Points, in no order, along strands that fork and pass close to each other.
Points whose rows are less than 39.6 apart are linked; no others are.
<328>: [4, 12, -2, -13, -10, 6, -19, 6, 8, -2, 19, -2, 4, -1, 5, 1, -4, 8, 21, 3, -17, 9]
<125>: [-11, -11, 0, 4, 11, 0, 4, 9, 3, 1, -6, 16, -13, -2, 3, 2, 21, -5, -4, -10, 8, -8]
<59>: [15, -1, 0, -3, 3, 5, 1, 2, 2, -17, 8, 18, -3, -16, -13, -9, -5, 8, 8, 4, 27, -12]
<31>: [8, 0, -1, 0, 1, 3, -10, 4, -11, -5, 10, -7, 12, 11, -11, -12, 1, 1, 4, 2, -14, 16]
<192>: [12, 2, 8, -6, -11, 7, -9, -7, -2, -4, 25, 1, 1, -10, -13, 9, -30, 19, 44, 20, 13, -1]
<593>: [0, 11, -12, 5, -10, 6, -2, 6, -23, 20, 5, -21, -1, 15, 11, 6, 18, -15, -14, 5, -43, 15]
<325>: [9, -8, 3, -3, -9, 5, 0, 4, -3, -8, -17, 4, 0, -6, 5, -6, -11, 6, 9, -8, 12, 15]
<80>: [12, 3, 4, 2, -3, 1, -6, -4, -5, -6, 16, -14, 12, -4, -11, 3, -27, 14, 24, 11, 10, 2]
<572>: [4, -15, 4, -5, -15, -4, -1, -17, 15, -10, 8, 12, 1, -10, -5, 8, -7, 19, 5, 9, 23, -15]
<495>: [-12, 1, 1, 7, -2, 2, 12, 6, 10, 20, -15, -17, -2, 6, 2, 18, 11, -6, -24, -22, -8, 7]
<499>: [5, 16, 2, -8, -19, 13, 3, 6, -2, 0, 7, -9, -2, 1, 5, -7, 0, -20, -6, 13, -11, 2]
<170>: [4, 1, 5, 0, -8, 13, -1, 9, -9, -4, -3, 7, -5, -2, -2, -8, 0, -19, 3, 1, -8, -9]
<721>: [-13, -4, -2, -10, -15, 1, -5, 0, 10, -5, 1, 8, 2, 8, 7, -7, 6, -6, -5, -3, 0, 4]
<184>: [2, 4, 1, 25, 11, -9, 10, 13, -6, 8, -26, -6, -13, 21, 0, -2, 21, -27, -15, -6, -12, 5]
<247>: [11, 9, 7, 2, 5, 14, 0, 6, 0, -8, -1, 11, -3, -15, -7, -11, -3, -9, 1, -6, 11, -12]
<281>: [-16, -8, -7, 3, 9, -10, 23, -4, -4, 15, -3, -15, 9, 8, -4, -5, 21, -4, -15, -11, -3, 1]
<92>: [1, 17, -16, -1, -5, 4, 7, 2, -10, 22, -8, -14, 2, 3, 10, 8, 16, -21, -4, -7, -30, 3]
<752>: [-17, -12, 9, 7, 11, -6, 25, -6, -1, 0, -14, 18, -9, 0, -6, -4, 6, -3, -30, -3, 25, -18]
<451>: [-9, -2, -3, -18, -9, 1, 0, -5, -1, -16, 13, 3, 4, 4, -7, -7, 5, -1, 8, 2, 6, 0]
<300>: [-15, -1, 0, 16, 2, 7, 5, 2, -5, 4, -12, -12, -1, 1, 5, 6, 8, -6, -15, -5, -11, 2]
<299>: [-1, 17, -7, 20, 8, -8, -7, 16, 3, 8, -10, -9, 4, 6, 13, -2, 17, -12, -12, -5, -22, -7]
<217>: [2, -5, 7, 12, 0, -6, 14, 12, -7, -4, -13, 2, -5, 3, 1, -16, 2, 5, -13, -14, 7, -4]
<668>: [12, -5, 5, 7, 0, -4, -1, -18, 10, 1, 0, 12, 3, -16, -1, 9, -19, 14, 7, -3, 18, -5]
<452>: [9, 6, -9, -21, 5, -2, 0, 6, 5, -26, 14, 14, 2, -11, -12, 0, -11, 22, 17, 12, 33, -10]
<458>: [-13, 6, -2, -2, -3, -6, -5, -1, -1, 8, 9, -7, -16, 6, 4, -11, -1, -12, -11, -11, -26, 4]
<486>: [-18, 0, 0, 12, 12, -12, 16, -5, -17, 15, -9, -16, -5, 2, -8, -1, 26, -17, -16, -15, -23, 4]
<43>: [7, -4, 12, -9, 4, 2, 6, -6, 7, -11, -3, 29, 10, -3, 4, 3, -18, 5, 5, 19, 27, -9]
<407>: [1, 3, -10, 0, 1, 7, -17, -9, -8, 10, 13, -13, 5, 6, -6, -6, -8, -20, 8, 4, -17, 10]
<600>: [3, 19, -6, 4, -7, -2, -12, 8, -3, 11, 1, -4, -14, 14, 11, -2, -3, -20, -10, -2, -39, 11]
<79>: [13, -12, 1, -18, -18, 3, -4, -16, 10, -10, 8, 19, 3, -8, -18, -2, -15, 31, 9, 23, 35, -8]
<319>: [10, 5, 5, 6, -7, -6, -7, -14, 6, -9, 10, -7, 3, -11, -7, 7, -16, 4, 11, -3, 8, 3]
<131>: [-26, -5, 1, 3, 8, -16, 25, -4, 2, 11, -14, 2, -1, 13, -13, -2, 18, -7, -28, -14, 2, -1]
<345>: [9, -13, 14, -14, 7, 8, -7, -11, 17, -2, 7, -1, -2, -14, -2, 1, -5, 27, 5, 17, 17, 6]
<309>: [-9, -2, -1, 5, 3, -4, 13, 6, 10, 9, -11, 3, 13, 4, -3, 18, 10, -1, -16, -27, 10, -2]
<574>: [15, -5, 8, -17, 10, 0, 3, -4, 2, -10, 5, 21, 7, -9, 2, 4, -31, 22, 21, 21, 24, -5]
<51>: [3, 2, 2, 16, 13, -1, -9, 4, -5, -9, 10, -14, -3, 2, 8, 3, -7, -10, 9, 10, -7, -1]
<520>: [8, 7, -1, 15, 15, -8, -5, 11, 1, 2, -15, 6, -7, 9, 3, -13, 12, -21, -5, -6, -14, 2]
<417>: [9, -17, 8, -15, -5, 9, -11, -9, 11, -4, 17, 4, -2, -7, -12, -5, -23, 28, 16, 21, 35, 4]
<284>: [-5, -6, -1, -7, 16, -2, 12, -6, 1, 5, -1, -5, 6, -4, -3, -6, 12, 4, -12, -9, 11, 5]
<638>: [6, -14, 4, -6, 9, -5, 12, -8, 1, -3, -16, 23, 8, -4, -4, 4, -16, 4, -5, 1, 27, -16]
<686>: [-3, -2, -7, -15, 3, 2, 6, -13, 5, -8, 7, 1, 3, -12, -8, -2, 19, 10, 2, -2, 17, -2]
<361>: [-2, -6, -1, 0, 5, 2, -10, 4, 11, 6, 6, -6, -10, 3, 13, 9, 12, 5, 2, -13, -6, 8]
<334>: [-1, 1, -12, 0, 4, 0, -3, -4, -6, 12, 1, -8, 12, 4, 0, 4, 7, -18, 6, -12, -18, 7]
<754>: [0, -8, 7, 6, 0, -3, -12, -9, 10, 6, 0, 16, 1, -10, 0, 4, -9, -6, 3, -5, 2, -13]
<381>: [-8, -2, 2, -4, 2, -16, 15, -8, 19, 11, -9, 16, 9, -3, -2, 10, 7, 8, -17, -20, 19, -11]
<613>: [-5, -2, -10, -14, -12, -2, -10, -9, -2, -24, 2, 9, 9, -6, -15, -5, -2, 16, 19, 7, 12, -9]
<146>: [4, 13, -4, -2, -4, 2, -9, 1, -13, -2, 4, -27, 3, 12, 17, 7, -7, -1, -5, 8, -35, 13]
<120>: [15, -2, 6, 11, 0, 1, -1, -5, -2, 2, 18, -21, -6, 1, -1, 8, -12, -2, 6, 0, -7, 4]
<221>: [3, 22, -5, 19, -2, -14, -8, 12, -7, 5, -7, -9, -5, 12, 25, 1, 11, -16, -17, -2, -39, 5]
<297>: [7, 10, -2, -14, -8, 9, -6, 3, 2, -20, 18, 8, 4, -16, -8, 2, -15, 20, 37, 20, 24, -4]
<697>: [-8, -20, 0, 0, 1, 0, 8, 5, -7, 1, -24, 7, -1, 0, 2, -11, -3, 6, -3, -11, 14, 5]
<219>: [-14, -1, -9, 13, 2, 13, -4, 5, 1, 4, -6, -8, -1, -11, -6, 3, 1, -1, -20, -17, 6, -5]
<705>: [0, 1, 2, 11, 5, 5, -4, 5, -13, 2, -5, -18, -4, 5, 15, 6, -1, -13, -5, 7, -23, 2]
<581>: [3, -5, 1, -5, 14, -6, 25, -6, 12, 5, -15, 27, 9, -11, -12, 10, -5, 9, -20, -12, 31, -16]
<213>: [2, 0, 8, -11, 4, 0, -9, 6, 9, -14, 14, 8, -8, -6, 2, -3, -21, 18, 17, 10, 3, 7]
<430>: [-21, -10, 6, -4, -4, -2, 21, -1, -2, -3, -14, 11, -1, 8, -11, -11, 9, -2, -28, 0, 5, -8]
<599>: [-7, -20, -2, 0, 3, 3, -8, -1, 15, 7, 3, 13, -1, -7, 6, 11, 8, 5, 7, -7, 10, -6]
<193>: [-4, 6, -7, 23, -7, -7, -1, 17, -17, 12, -10, -15, -19, 23, 5, 3, 20, -27, -15, -6, -25, 10]
<211>: [-7, 3, 6, -5, -18, 6, -4, 1, -6, -7, -10, 4, 3, 0, 15, -6, -5, 2, 3, 6, -6, 17]
<268>: [5, 15, 4, -12, -17, 1, -12, 3, -5, -4, 20, -6, 13, -2, 1, 1, -9, 17, 37, 20, -5, 14]
<2>: [-2, -3, -1, 7, 17, 4, 0, -3, -4, -10, 10, -8, -12, -6, 8, -3, -13, 1, 0, 4, 14, 1]
<134>: [3, 3, 10, -6, 1, 2, -9, 4, 17, -6, 14, -8, -6, -1, 9, 3, 1, 11, 12, 5, -2, 2]
<406>: [-9, 5, -6, 7, 4, -7, 14, 2, -10, 25, -6, -16, -5, 11, 9, 0, 27, -9, -10, -4, -31, -3]
<249>: [12, -6, -4, -10, -10, -1, -13, 1, -4, -20, -10, 11, 16, 3, -13, -9, -9, 7, 22, 0, 2, -9]
<295>: [4, -2, 6, 12, 19, -1, -3, 5, 9, 10, -12, 9, -8, -4, 0, -9, 18, -8, -7, -3, -2, -9]
<701>: [5, 20, -19, -2, -16, 2, -14, 0, -22, 11, 3, -31, 0, 20, 22, 10, 1, -12, -4, 18, -46, 11]

A fork is a point with three links. Follow the links from the first point to the second and name the forks in between, in order.
<452>; <217> | <319> > <51> > <705> > <92> > <281> > <451>
<43>; <281> | <300> > <705> > <92>
<451>; <754> | <281> > <92> > <705> > <51> > <319> > <668>
<697>; <299> | <451> > <281> > <92> > <705> > <51> > <319> > <668> > <599> > <520>
<319>; <325> | <51> > <705> > <92> > <281> > <451>
<407>; <193> | <92> > <705> > <51> > <319> > <668> > <599> > <520>
<268>; <334> | <134> > <599> > <668> > <319> > <51> > <705> > <92>
<328>; <593> | <134> > <599> > <668> > <319> > <51> > <705>
<581>; <249> | <300> > <705> > <92> > <281> > <451>

Follow the links from the first point to the second, and from the first to the third. Name the last point that the two ways share.
<221>; <300>; <192> | <319>
<406>; <599>; <417> | <668>
<125>; <613>; <43> | <705>
<213>; <721>; <752> | <281>
<284>; <170>; <345> | <319>
<31>; <381>; <572> | <705>
<417>; <299>; <574> | <668>
<600>; <407>; <697> | <92>
